A landscape with many peaks, sampled at points; each row gives a point and its height.
From any point a climber steps to the highest of the 2 points nearest to it. It stops when none of these is higher. Distance is the straight distance between rows; heights are no part of it.
<1047>: [-13,  22,  30, -14, -29,  31, -23,  37,  14,  10,  -5,  -7,   9,  40,  36,
  40,  26,  14,  18,  -9,  -1,   3,   4,   3,  14,   0,   0,  -7, -25]  (h 1.01)
<891>: [ 26, -10, -30,  -2,  23, -17,  -3, -23,   3, -25,  -7,  13, -16, -39, -30,
   2,   2,   3, -26,  -4, -18, -23,  -8,   6, -14, -29, -12,  12,  29]  (h 2.13)
<687>: [ 14,  -2,  -9,   2,  36, -12,  -7, -19,  17,  -9, -10,   2,   3, -45, -18,
 -17,   9,   4, -21, -19,  -6, -27,  -8,  -3,  -9, -22,  -3,  11,  16]  (h 1.90)
<59>: [ -7,  -8, -18, -30, -20,   3, -19,  -3,  -5,  20,  11,  17,  -8,   5,   5,
  13,  -6,   0,  10,  25,  -2,  -2, -16, -15,  27,  -4,  12,   7,  10]  (h 4.25)
<1324>: [  4,  -5,   4, -19,  -2,  33,  -1,  -2,  11,  28,   2,  16,   2,  17,   9,
   2,   6,   7,  39,   6,  -9,   8,  11, -20,  22, -18, -17,  18,  -8]  (h 1.57)
<911>: [-19,   6,   3, -12, -13, -39, -20,  14,   4,  17,  11,  -8,  17,  28,   9,
   9, -30, -36, -12,  -1,  21,  -7,  -8,   6,  33,  45,  43, -24, -26]  (h 2.47)
<977>: [-13,  18,  34, -39, -24,  52,   6,  36,  13,  21,  -4, -18,  12,  49,  33,
  27,  11,   2,  36, -12,   5,  34,  13,  12,   5,  -9, -17,   1,  -6]  (h 6.97)
<1310>: [-21,   8,  34,  31,   5, -10,   4,  24,  29,   6, -28,   0,  31,  12,  28,
   4,  20, -18,   2, -35,  13,  -5,  41,   4,  14,  21, -17,   3, -52]  (h 1.07)
<288>: [-27,  23,  19,  -3, -18,  -8,   8,  32,  -7,  -9,  -2, -18,  12,  28,  22,
  15, -15, -23,  -4,  -5,  19,  23,  -5,  24,  -3,  39,  26, -28, -14]  (h 5.83)
<1332>: [ 11,   4, -16, -24,  -2,  17,  31,  10, -22,   5, -10,  20,  -2,   1,   3,
  26, -18, -32,  22,   2,  -4,  37,  15,  27, -13,  -8, -29,  -3,  17]  (h 4.24)
<724>: [  8, -13,  -1,  13, -19,  -7, -35,  -7, -10, -14,   7,  11, -21,  10,  -3,
  24,  15,  56,  -9,  23, -29, -15, -14, -15,   2,  -4,  17,  -1,   7]  (h 1.26)
<1029>: [ 18,  -3, -21, -45, -33,  21, -18,  19, -39,  -7,   6,   2,  -8,  14,  11,
  63,   6,   8,  10,  17, -16,  17, -17,  13,  -5,   7,   1,  -7,  17]  (h 0.37)
<679>: [-32,  16,  27,  29,  -5, -40, -17,   3,  23, -19,  23, -26,   0,   6,  13,
 -39,   6,  17, -15,   1,  37, -30,  -6, -42,  14,  34,  30,  16, -22]  (h 3.60)
<725>: [ 12,  -7, -16,  -9,  12, -30, -12,   1,  22,  17, -29,  25,  20,   5,   5,
  34,   2, -24, -26, -14,  -7, -10,  19,   6,  23,   4,  -8,  -5, -21]  (h 0.79)
<579>: [-16,   5,  27,  -6, -19,  49,  -5,  -6,  17,  28,  23,  -7,  -2,  28,  21,
 -20,  11,  17,  47,  16,   4,   2,  -7, -32,  18, -15,   0,  15,  -4]  (h 2.59)
<1218>: [  5,  -2, -26, -23, -22,  -6,   0, -15, -17,   2,  31,   1, -20, -13, -23,
 -30, -25,  10,  -1,  29,   9, -12, -34,  -2,  11, -14,  27,  19,  43]  (h 5.59)
<669>: [  3,   5, -16, -30,   1, -25,  -5,  13,  22,  26, -30,  16,  27,  12,   5,
  35, -21, -47, -22, -25,  12,   0,  21,  25,  27,  11,   1, -10, -18]  (h 0.87)
<594>: [ -5,   1,   0, -18,   7, -25,   6,  12,  31,  32, -30,   6,  36,  18,   6,
  12, -22, -47,  -9, -36,  22,   8,  29,  23,  31,  21,  -2,  -2, -28]  (h 0.93)
<46>: [-16, -13,   3, -19,  24,  -4,  28,  -2,  18,  37,  -9,  -4,  28,   7,  -5,
 -40, -27, -42,  26, -16,  27,  25,  15,  -4,  19,  11,  -5,  11, -17]  (h 1.51)
<1154>: [-10,  14,  23,   2, -28,  16, -21,  25,  -9,  -1,   2,  -3,  -3,  30,  27,
  31,  20,  14,   8,   4,  -8,   5,  -8,  -5,   3,  13,  15, -14, -17]  (h 0.92)
<638>: [ 13,  -2, -15, -46, -36,  44, -10,   6, -35,   5,  12,   3, -15,  16,  16,
  40,   7,   4,  29,  24, -11,  16, -19,   0,   2,  -4, -11,   6,  24]  (h 0.01)
<686>: [ -5,  -8,   9,  22, -16, -50, -24,   7,  -3, -10,   7,   2,   1,  15,   2,
  16,  -3,   7, -37,   9,   7,  -4,  -8,  -9,  16,  40,  39, -20, -23]  (h 2.73)
<316>: [ 22,  -8, -24, -12, -24, -37, -11, -24, -11,  -4,  33,  -5, -22, -42, -30,
 -21, -12,  30, -21,   7,  -2, -25, -46,   4,  17,  -7,  43,  24,  34]  (h 2.21)
<1166>: [-20,   9,  17,  42,   7,  11,  21,   1, -11, -19,  14, -23, -12,  -4,  -7,
 -38,   7,  13,  -9,  19,   5,  -3,   1,  -8, -26,   9,  -3,  -8,  -5]  (h 4.06)
<130>: [ 19, -10, -33, -24,   7,  -6,  -9, -14,  13,   4,   6,  17, -14, -25, -20,
  -6, -11,   2,  -1,   1,  -3, -24, -20, -10,  17, -24,   5,  33,  32]  (h 4.29)
<1043>: [ 14, -15, -27, -21, -36, -25, -27, -14,  -4,  -7,  30,  14, -16, -21, -18,
   1, -16,  39,  -9,  18,  -8, -27, -44,  -6,  25, -15,  33,  29,  37]  (h 1.81)
<99>: [  4, -16,  11, -42, -51,  57, -24, -10, -12,  25,  29,  -8, -14,  24,  32,
  22,  12,  20,  46,  36,  -7,   2, -30, -21,  22, -13,  -2,  10,  14]  (h 1.17)
<392>: [  8,  12, -10, -54, -22,  32,  -3,  28, -14,  10,  -9,   7,   2,  26,  17,
  52,  -3, -11,  21,  -3,  -4,  23,  -1,  19,   6,  -8, -16,  -1,  12]  (h 6.29)
<623>: [ 22,  -6, -20,  11,   7,   7,  18,   4, -25, -14, -22,  18,  -9, -11,   0,
  31,  -3, -17,  -7,  -1, -18,  22,  23,  25, -34,  -8, -32, -16,  10]  (h 4.54)
<1354>: [ -6,  -4,  -8,  19,   8, -11,  20,  -6, -24, -12,   3,  -3, -16,  -6, -16,
 -10, -12,  -7, -20,  22,  -4,  11,  -6,  14, -25,   8,   2, -24,  12]  (h 6.04)
<35>: [  7,   6,   6,   6,  31, -20,  -8, -20,  17,  -4,  -3, -17,   2, -51, -15,
 -43,  10,   2, -19, -28,   6, -38, -18, -10,   5,  -2,  23,  11,   2]  (h 1.61)
<341>: [-32,  33,  37,   5, -33,   3,   0,  34, -14, -13,  19, -29,   3,  42,  29,
   9,   0,  -7,   3,   9,  16,  19,  -8,  11,  -5,  41,  29, -16, -19]  (h 5.96)
<475>: [ 22, -18, -10,  37,  23, -13,  -8, -18,   0, -30, -16,   8,  -6, -16, -11,
  13,  18,  17, -29,  -3, -26, -13,  12,  -1, -28, -25, -20, -14,   4]  (h 2.32)
<1201>: [-19,   0,  25,  62,  10,   7,  28,   9, -21, -26, -10,  -7,   6,   0,  10,
  -2,  15,  -8, -12,  -9,  -1,  10,  26,  17, -36,  13, -23, -24, -21]  (h 4.22)
<658>: [ 31,  14,  -7,  14,  18,   1,  26, -34, -29, -17,  18, -30, -12, -70, -31,
 -45,  18,  18, -18,  -1,  -2, -16, -13,  12, -33, -19,  14,   3,  17]  (h 3.82)
<280>: [  3,  -2, -24, -27, -20,  19,  17, -17, -23,  13,  31, -12, -21, -10, -23,
 -55, -23,  -6,  21,  33,  20,   6, -33,  -2,  -2, -24,  13,  20,  52]  (h 7.01)
<1114>: [-12,  -7,  21, -23, -42,  51, -23,  -7,   5,  26,  24,  -7, -10,  24,  25,
   3,  13,  24,  42,  32,  -4,  -6, -23, -31,  25, -14,   8,  13,   0]  (h 1.95)
<388>: [-31,   9,  25,  41,   9, -40,   1,   1,  14, -27,  13, -34,   4,  -1,   7,
 -45,   7,   3, -25,  -4,  38, -22,   4, -29, -10,  35,  16,   4, -29]  (h 3.74)
<727>: [ -9,  -2,   0,   5,  17, -26,  14,   2,  24,  20, -31,   6,  31,  -2,   5,
   0,  -9, -42, -10, -26,  12,  11,  29,  16,  15,  17, -14,  -8, -32]  (h 0.99)
<471>: [ 30,   4, -17,   6,  11, -16,  12, -36, -27, -13,  30, -25, -16, -68, -32,
 -46,  11,  18, -25,   2,   2, -20, -31,   2, -11, -10,  33,  13,  17]  (h 3.13)
<409>: [ 20,  -9, -17,  -4,  29,  26,  31, -16,  -2,  -4,  -1,  11,  -7, -22, -25,
 -19, -10,   0,  22,  -3,  -5,  14,  13,   0, -21, -28, -43,  18,  31]  (h 3.32)
<248>: [ -1,   0,   5,  -9,  16,   3,  -5,   3,  35,  35, -24,  15,  13,  12,   8,
  -1,   3,  -5,  10, -19,   3,   0,  22, -13,  31,  -2, -16,  16, -31]  (h 3.06)
<334>: [ 15, -13, -18,  -2,  45, -18,  22, -31,   3, -25, -23,   6,   7, -46, -34,
  -4,   8, -19, -26, -17,  -8, -10,  11,   9, -22, -23, -36,   1,  28]  (h 2.58)
<1005>: [  6,   7,  -8,  -7,   1,   4,  20,  17, -16,  -2, -25,  14,   5,   2,   6,
  32,  -9, -28,   1, -15, -10,  29,  26,  35, -16,  -5, -22, -20,   9]  (h 4.42)
<110>: [ -7,  -9,   4,  42,  19,  -3,  27,   6,  -7, -10, -24,   9,  18, -12,   2,
  10,  11, -23, -12, -23, -12,  13,  31,  26, -25,   8, -26, -22, -14]  (h 4.27)
<1052>: [ -4,  -2,  27,  36,  29,  26,  10,   0,  21,  -3, -13,  -7,  10,  -9,   2,
 -26,  23,  17,  15, -19,  -7,  -7,  25, -20, -13,  -3, -36,   9, -21]  (h 3.09)
<224>: [ 31, -13, -18,  40,  10,   4, -21, -17,  -2, -34,  -5,  10, -21,  -5,  -7,
  17,  21,  41, -17,   2, -29, -13,   7,  -1, -37, -26, -17, -11,  12]  (h 2.24)
<603>: [ -7,  -2,  -3,  -1,  12,  -2,  -8,   3,  23,  18, -13,  15,   6,   3,   1,
  -3,  -1,   0,   1,  -3,  -4,  -2,   8, -15,  19,  -2,  -7,   5, -12]  (h 3.30)
<619>: [ -7,   5, -23, -62, -24,  -3,  -1,  27, -21,   8,   2,  -4,   4,  21,  11,
  34, -27, -40,   5,   6,  19,  26, -21,  26,   8,  21,  22, -16,  16]  (h 5.48)
<643>: [-18,   7,  15,  33,  -1, -21,  19,  14, -13, -16,  -4,  -8,  10,   5,   9,
   3, -12, -22, -23,   2,   8,  13,   4,  18, -12,  33,  14, -24, -23]  (h 0.97)
<740>: [-23,  23,  35, -26, -16,  29,  10,  33,  22,  26, -10,  -9,  24,  43,  27,
   6,   0, -11,  34, -20,  16,  29,  20,  16,  15,   1, -12,   5, -22]  (h 6.69)
<1233>: [ 15,   1, -19,  -1, -12, -20,   1, -23, -19,   3,  35, -17, -18, -51, -27,
 -47,  -4,  20, -19,   8,   5, -26, -44,  -3,   8, -10,  45,  25,  16]  (h 2.57)
<612>: [ -4,   6,  14,  -5,  -1,  42,   4, -11,  17,  24,  13,  -2,  -9,   9,   1,
 -36,   1,  19,  43,   8,   0,   0,  -6, -32,   7, -19,  -8,  24,  15]  (h 3.34)
<761>: [ 20, -19, -22,  15,  36, -19,   2, -24,   7, -22, -27,  16,   6, -27, -23,
  12,  12, -13, -26, -14, -17,  -8,  16,   8, -21, -27, -40,  -7,  14]  (h 2.44)
<137>: [-19,  11,   4, -39, -25, -14, -22,  20,   8,  36,  10,  -8,  24,  31,  17,
   7, -28, -36,   5,  -4,  34,  -3, -12,   6,  46,  28,  34, -13, -23]  (h 2.27)
<1363>: [-25,  -1,  16,   5,  10,  17,  37,  -3,  -1,  28,   7, -11,  10,   7,  -2,
 -51, -17, -24,  35,   1,  19,  32,   2, -10,   1,   5, -13,  11,   0]  (h 5.89)
<1101>: [  7, -10, -26,  -8,  -3, -25,  16,  -5, -34, -14,  10,   9, -19,  -4, -18,
  11, -25, -18, -25,  24,  -6,  20,  -7,  16, -20,  11,  12, -20,  24]  (h 6.27)
<135>: [  8, -12,  17,   9,  34,  32,  13,  -8,  27,  14, -17,   3,  12,   1,   1,
 -17,  18,  22,  38, -29, -15,   3,  35, -15, -14, -17, -49,  29, -23]  (h 3.36)
<887>: [-14,   2,  -9,  -4, -10,   1,  -2,  -8,   2,   6,  23, -10, -14,  -4, -12,
 -34, -14,  12,   2,  21,   6, -10, -30, -14,   8,  -5,  24,  13,  20]  (h 4.95)
<933>: [ 10,  -5, -14, -37, -37,   2, -35,  22, -25,  -1,   2,   0,  -2,  21,  13,
  68,  11,  20,   0,  10, -21,   2, -21,   0,  15,  14,  17,  -8,   1]  (h 0.69)
<231>: [ 32, -18, -30, -33,  21,  12,  -5, -14,  27,   8,  -5,  23, -13, -26, -19,
 -13,  -4,   5,  21, -13,   0, -22,  -8, -12,  21, -39, -20,  48,  33]  (h 3.83)
<303>: [  2,  -8,   7, -30,  14,  17,   5,  -1,  29,  40, -10,  12,  12,  19,   9,
 -16,   2,  -1,  38, -12,   4,  11,  14, -24,  35, -17, -22,  32, -18]  (h 2.38)
<781>: [ -8,  11,   0, -44, -14,  -3, -13,  18,  24,  43,  -5,   5,  26,  29,  18,
  14, -17, -29,  11, -15,  31,   5,   5,  10,  45,  11,  11,   0, -25]  (h 2.08)
<744>: [ 35,   6, -10,  29,  29,   8,  12, -37, -18, -31,   6, -19,  -7, -57, -25,
 -23,  20,  25, -23, -18, -10, -21,  -3,  11, -42, -31,  -5,  -1,  16]  (h 4.63)
<1302>: [  6,  -8, -22, -27,  -2,   2, -18,  -7,  12,  16,   2,  21,  -7,  -4,  -5,
   1,  -8,   8,  11,  16,   1, -13,  -7, -19,  27, -18,  -2,  20,  19]  (h 4.77)
<223>: [-20,  29,  31,  -6, -23,  38,  17,  26,  -9,   6,   1, -16,  11,  31,  25,
   8,   1, -10,  30,  -4,   3,  33,   8,  20, -16,  10,  -4, -17,  -2]  (h 6.22)
<699>: [  3,  -7,   8,   2,  20,  45,  32,  -7,   9,  19,  -9,   9,   8,   8,   5,
 -18,   1,   5,  46, -16, -14,  28,  31,  -4, -13, -15, -44,  22, -12]  (h 4.58)
<39>: [ -9,  -1,  -2, -29, -26,   5, -19,  12,  -1,  24,   6,   4,   2,  21,  22,
  24,   2,   0,  13,  11,  -4,   6, -16,  -9,  34,   8,  18,  -3, -10]  (h 3.77)
<657>: [ -1,   2,  15,  26,  19,  10,  -3,  -4,  15,  -4,  -4,  -1,  -9,  -8,  -7,
 -17,  14,  18,   5,  -5,  -8, -15,   5, -18,  -9, -10, -12,  11,  -4]  (h 3.37)
<655>: [  5,   5,   6,  15, -14,  23, -13, -11,   3,  -3,  27,  -6, -23,   5,  -5,
 -15,   9,  47,   6,  16, -15, -19, -17, -19,  -9, -16,  10,  14,  15]  (h 4.51)
<414>: [ 13,  -2,   3, -50, -39,  58, -10,   6, -18,  20,  21,  -6, -11,  25,  26,
  30,   9,   4,  47,  21,  -6,  17, -18,  -7,  15, -15,  -6,   6,  23]  (h 0.40)
<876>: [ 20,  11,  -7,  19, -21,   3,  11, -16, -27, -21,  39, -20, -32, -13, -30,
 -23,   1,  52, -13,  28, -12,  -5, -19,   9, -32, -12,  20,  -4,  29]  (h 5.41)
<950>: [  9, -14, -14, -10, -22, -19, -28, -13,  -5, -10,  21,  10, -20,  -8, -18,
  10,  -4,  46, -14,  22, -21, -23, -27,  -9,  11, -14,  26,  14,  25]  (h 1.52)
<1022>: [ 33,  -2, -22,  22,   9,   2,   3, -23, -15, -29,  18,  -8, -22, -38, -29,
 -11,  12,  35, -24,   2, -13, -17, -11,   6, -35, -31,   2,   1,  29]  (h 5.25)
<360>: [-12,  -6,   9,  -7,  16,  26,  25,  -9,  14,  27,   3,  -6,   7,   2,  -2,
 -47,  -8,   0,  42,  -3,   5,  21,   7, -19,   2, -11, -19,  23,   3]  (h 4.71)
<1235>: [ 24, -10,  -3,  44,   0,   7, -34, -14,   2, -30,   2,  12, -25,   0,  -5,
  17,  29,  70, -11,   3, -26, -24,  -2, -14, -27, -25,  -1,  -4,   6]  (h 2.12)
<1060>: [ 12, -12, -22, -14,  12,  20,  32,  -8, -12,   8,   0,  19,  -9, -14, -13,
  -3, -20, -26,  25,   8,   2,  29,  10,   5,  -6, -15, -37,   7,  24]  (h 3.87)
<1153>: [ 11,  -6,  -7,  -7, -24,   3, -38,   4, -18,  -4,   1,  14, -11,  15,  15,
  49,  16,  38,   2,  16, -26,  -2,  -6, -13,   5,   0,  12,  -8,  -4]  (h 1.03)
<1337>: [ 14,  -8, -24, -17,  -2,  21, -19, -10,  16,  11,  -2,  27, -12,   0,  -3,
   9,   3,  23,  17,   9, -15, -19,   2, -21,  17, -27, -21,  31,  15]  (h 5.51)
<1320>: [ 25, -11, -15, -29,  19,  21, -15, -10,  31,  18,  -7,  18,  -5, -16, -11,
 -13,   5,  24,  28, -13, -10, -22,   8, -23,  20, -43, -25,  50,  17]  (h 4.21)
<5>: [-28,   2,  22,   9,  20,   1,  24,   5,  21,  22, -10,  -9,  23,   6,   7,
 -30,  -9, -30,  21, -13,  27,  14,  19,  -9,  17,  24, -10,   6, -28]  (h 1.24)
<111>: [ -1,  -3, -26, -26, -15,  -2,   8,   2, -30,   1,  10,  12, -17,   5,   0,
  12, -27, -22,   4,  25,   5,  22, -12,  11,   4,   8,  11, -10,  22]  (h 6.70)
<970>: [  2, -12,   1,   4, -12, -39, -35,   5,  11,   1,   1,  11,   3,  15,   3,
  21,   1,  18, -27,  14,  -6, -22,  -8, -17,  29,  19,  33,  -7, -17]  (h 2.95)
<1279>: [-18,   3,  -3,   0,   3,  16,  55,  -2, -37,   8,  10, -10,  -8,  -5, -12,
 -37, -25, -37,  14,  15,  15,  42,   0,  18, -25,   4, -14, -14,  16]  (h 4.90)
<515>: [ -2,   2, -13,  -9,  -6, -40,  -5,   5,  -9,   1,  -4,   2,   8,  10,   2,
  28, -27, -39, -30,   3,   4,  12,  -4,  20,   5,  29,  22, -32, -10]  (h 5.40)
<822>: [-29,  17,  30,  34,  -4,  -7,   6,  30,  11,  -8, -15,  -5,  21,  15,  26,
  12,   6, -19,  -3, -19,  13,   5,  26,  12,  -4,  24,  -5, -16, -40]  (h 1.04)
<1287>: [ -9,  14,  24,  -8, -14,  34,  -9,  17,  14,  24,   3,   5,   3,  29,  28,
  12,  19,   6,  29,  -1,  -6,   7,   9, -14,  18,  -5,  -6,   3, -22]  (h 1.13)
<1219>: [-25,   0,   8,  14,   3, -36, -26,   0,  33,  -1,  12, -12,   4,  12,  -2,
 -24,  -8,   5, -16,  -1,  23, -36, -13, -29,  33,  34,  37,   8, -23]  (h 3.38)
<641>: [-15,  -9,  13,  25,  22, -19,   9,   3,  14,   0, -23,  -1,  17, -11,   1,
 -10,   5, -19, -12,  -8,   3,  -1,  17,  -2,   2,  15, -15, -13, -24]  (h 1.09)
<1199>: [ 25, -11, -19,  -4,  45,  12,  23, -27,   4, -15, -14,   6,  -1, -44, -31,
 -12,   2,  -4,   2, -20, -10,  -5,  18,   9, -30, -34, -39,  14,  27]  (h 2.83)
<1098>: [ 27, -17, -26,  21,  11,  -6,  12, -15, -31, -30,  -3,  16, -20, -17, -18,
  21,  -1,   2, -24,  13, -18,  12,  13,  17, -42, -14, -24, -23,  21]  (h 4.68)
<820>: [-31,  38,  45,   7, -31,  31,   8,  35,  -6,  -7,   6, -30,   8,  40,  34,
  11,  10,  -5,  19,  -2,  14,  23,   5,  12, -13,  23,  10, -17, -16]  (h 6.06)
<204>: [ -5,  -4, -10,   5,   7, -42,  -3,  -8,   8,   3,  -9,   4,   9,  -2,  -4,
   6, -17, -36, -32,  -1,   5,  -1,  -1,   5,  10,  25,  14, -17, -12]  (h 5.18)
<284>: [-13,   0,  24,  15,  10,  46,  43,   4,  -7,  17,   3,  -5,   8,  11,   7,
 -25,  -4,  -8,  44, -15,  -3,  40,  28,   9, -20,  -3, -32,   4,  -9]  (h 5.60)
<1327>: [-27,   3,   7,  -1,  -1,  14,  46,   2, -18,  21,  10,  -8,   8,   2,   1,
 -42, -29, -40,  24,   6,  23,  40,   4,  11,  -5,  13,  -4,  -8,   2]  (h 5.28)
<551>: [  6, -14, -14,  17,  19, -38,  -3,  -9,  -2, -11, -13,  12,   1,  -6, -14,
  11,  -4, -15, -37,   2,  -9,  -3,   2,   5, -10,   2,  -1, -20,  -4]  (h 4.98)
<1245>: [ 33, -10, -31,  14,   9,   2,   8, -17, -21, -34,   6,  11, -27, -18, -27,
  12,   1,  21, -22,  16, -20,  -3,  -3,  11, -42, -29, -16, -11,  33]  (h 4.85)
<674>: [-32,  -1,  35,  50,  23,  -6,  15,  15,  15, -12, -18, -11,  19,   0,  19,
 -13,  25,  -7,  -1, -26,  13,  -9,  34, -10,  -5,  23, -25,   0, -39]  (h 1.11)
<957>: [ 17,   2,   8,  46,   5,  14, -27, -11,  13, -28,   9,  -6, -16, -10,  -6,
  -7,  27,  57,  -8,  -9, -18, -32,  -6, -19, -26, -24,  -3,   4,   0]  (h 1.98)
<40>: [ 10,  -6, -18,  -8,  -1,  -4, -11,   0, -10,   0,  -9,  23, -13,   0,  -1,
  27,  -2,   0,  -1,  13, -18,   2,   5,  -4,   1,  -6,  -7,  -4,   5]  (h 3.76)
<416>: [ 16,  -1, -20, -28,  -2,  -9, -17,  12,   6,  20, -24,  28,   6,  10,  14,
  42,  -3, -14,  -8,  -7,  -3,   3,  13,   8,  28,  -3,  -8,  -1, -10]  (h 0.70)
<558>: [ -8,   1,  -3, -33,   2,  -5,  12,   6,  12,  44,  -7,   6,  23,  17,   6,
  -9, -24, -42,  24, -15,  24,  24,  13,  -1,  33,   4,   2,   5, -16]  (h 1.85)
<1308>: [ 19,  -1,  10,  52,  22,   3, -12, -15,  10, -36,  -6, -10,  -6, -26, -10,
 -15,  32,  41, -15, -17, -11, -28,   4,  -4, -27, -26, -11,   3,  -4]  (h 1.82)
<464>: [-17,   4,  18,  33,  -3, -31,   1,  22,   4, -18, -17,  -5,  21,  11,  14,
  18,   6, -27, -27, -12,   5,   4,  13,  20,  -8,  32,   8, -23, -29]  (h 1.00)
<773>: [  8,  -1, -12,  14,  -6, -11,  12, -14, -22, -18,  25,  -5, -26,  -7, -26,
 -17,  -7,  23, -21,  24, -10,  -1, -15,   5, -24, -11,  11,  -7,  22]  (h 5.78)
<369>: [ -3,  14,  26,  12,  25, -34, -14, -16,  21, -15,   1, -25,   6, -44,  -5,
 -54,  11,   6, -19, -29,  31, -51, -17, -17,   6,  17,  31,  17, -15]  (h 1.35)
<307>: [ 31, -19, -35,  -5,  25, -16,  -8, -18,  10, -15, -21,  29,  -7, -17, -18,
  23,   2, -10, -20,   4, -20, -12,  10,   3,  -3, -28, -29,   8,  21]  (h 2.31)
<1156>: [-23,  11,  23,  37,  17, -16,  11,  -2,   5, -25,   7, -30,  -2, -14,  -7,
 -47,   5,  11, -17,   2,  21, -20,  -4, -15, -18,  15,   7,   2, -13]  (h 3.89)
<634>: [ -7,   2,   5,  10,  -9,   0, -21,  -5,  17,   0,  15,  -4, -13,   1,  -8,
 -24,   6,  34,   3,   7,  -5, -28, -22, -24,  13,  -5,  23,  21,   4]  (h 4.44)
<386>: [  2,  -4,  -4,  16,   8,   4,  -9,  -5,   3,  -5,   2,  11, -14,  -1,  -4,
   1,   3,  15,  -4,  10, -16,  -7,   2,  -8,  -6,  -6,  -5,  -3,  -2]  (h 3.56)
<839>: [-11,  11,  18,  22, -11, -11,  -4,  15, -15, -12,   1,   0,  -3,  17,  16,
  18,   9,   4, -14,   6,  -6,  10,  -2,   0,  -3,  23,  20, -19, -19]  (h 0.91)
<728>: [ 29,   2,  10,  34,  35, -13, -16, -29,  11, -28, -14, -11,   5, -50, -11,
 -15,  37,  24, -23, -31, -14, -39,  -5,  -7, -18, -20,   1,   6,  -2]  (h 1.62)
<689>: [ -9,   1,  16,  54,   9,  22,  18,   0, -18, -23,   3,  -6,  -7,   2,   1,
 -11,  12,  19,  -4,   8,  -9,   9,  18,   5, -36,   2, -16, -19, -11]  (h 4.17)
<785>: [  5,  -7,  14,  34,  44, -30,  -4, -21,  14, -38, -25, -13,  18, -32, -17,
 -22,  26,   3, -37, -24,   2, -32,  -1,   4, -19,  -6,  -1,  -7,   1]  (h 1.42)
<935>: [-26,  13,  19,  17, -20, -41, -12,  17,  -2, -10,  16, -13,  10,  23,  17,
   6, -15, -18, -23,   4,  23,  -4,  -3,  -5,  13,  51,  45, -21, -29]  (h 2.60)
<54>: [-23,  19,  27,   2, -13,  36,  40,  21, -12,  12,  -4, -11,  13,  23,  14,
  -9, -10, -23,  32, -12,   5,  43,  19,  26, -17,   6, -15,  -7,  -4]  (h 6.01)
<903>: [ -8,   3,  27,  25,  42, -41, -11, -17,  29, -30, -16, -14,  21, -39,  -7,
 -38,  21,  -1, -32, -30,  25, -42,  -1, -10,  -5,  15,  10,   5, -16]  (h 1.27)
<997>: [ -4,  15, -16, -53, -20,  11,  -1,  30, -21,  -4,  -9,  -7,   2,  25,   8,
  50, -11, -24,   4,   4,   1,  24, -10,  31,  -5,  11,   1, -14,  19]  (h 5.88)
<549>: [ 12,   1,  -4,   8, -27,  26,  -2, -16, -26, -13,  29,  -8, -31,   7,  -9,
 -11,   3,  46,   8,  36, -18,  -5, -19,  -8, -27,  -9,   7,  -1,  26]  (h 4.92)
<1190>: [-15,  -5,  -2,  -6,  -9, -31, -29,  -5,  21,   9,  11,   2,   4,   7,  -6,
  -6, -12,   3, -12,  15,   8, -25, -16, -17,  31,  19,  35,   1,  -8]  (h 3.11)
<1158>: [ -8,  16,  14, -51, -21,  45,   4,  38,  -5,  11,  -9, -11,  10,  41,  19,
  37,  -1, -12,  26,  -5,   2,  34,   5,  25,   0,  -7, -18, -11,  12]  (h 6.67)
<984>: [-31,  -3,  25,  33,  24, -13,  24,   7,  16,   0, -11, -11,  22,  -2,   5,
 -26,   3, -25,  -5, -19,  18,   3,  22,  -9,  -2,  29, -13,  -2, -26]  (h 1.14)
<1244>: [-12,  10,  -5, -14, -13, -21,  -1,  26,  -5,  -2, -16,  -2,  12,  20,   7,
  29, -17, -31, -16,  -5,   7,  15,   5,  31,  -1,  27,  18, -25,  -9]  (h 5.62)
<324>: [ 23, -17, -24,  -4,   1, -32, -29,   0, -13, -10, -14,  30, -12,  -2,   0,
  47,   6,  10, -24,  12, -25,  -5,   0,   3,   4,  -4,   7, -11,   1]  (h 3.53)
<236>: [-13,   2,   2,  15,   4,  -8,  17,  16,  -9,  -5, -26,   4,  16,   1,   9,
  21,  -7, -36, -13, -13,  -6,  20,  25,  33, -16,  10, -12, -25,  -9]  (h 4.34)
<1242>: [ -4,  -8, -29, -47, -18, -18,   2,   8, -26,  16,  14,   9,   4,  13,   0,
  14, -35, -43,   2,  18,  22,  18, -23,  15,  19,  20,  28, -15,  17]  (h 6.03)
<457>: [ 12, -19, -24, -17,  -7, -42, -35,  -8,   6,  -1,  -5,  23,  -5,   1,  -5,
  35,  -4,  10, -27,  16, -12, -18,  -9,  -6,  28,   4,  19,  -4,   1]  (h 3.27)

For each start below, name the point where the climber stops.
<638>: <1363>
<1153>: <1022>
<643>: <984>
<655>: <111>
<725>: <984>
<204>: <223>

Write out the way that a climber takes from each point below.
<1287>: <1324>, <303>, <248>, <603>, <386>, <40>
<1029>: <933>, <1153>, <724>, <950>, <1043>, <316>, <1233>, <471>, <658>, <744>, <1022>
<839>: <643>, <464>, <822>, <1310>, <674>, <984>
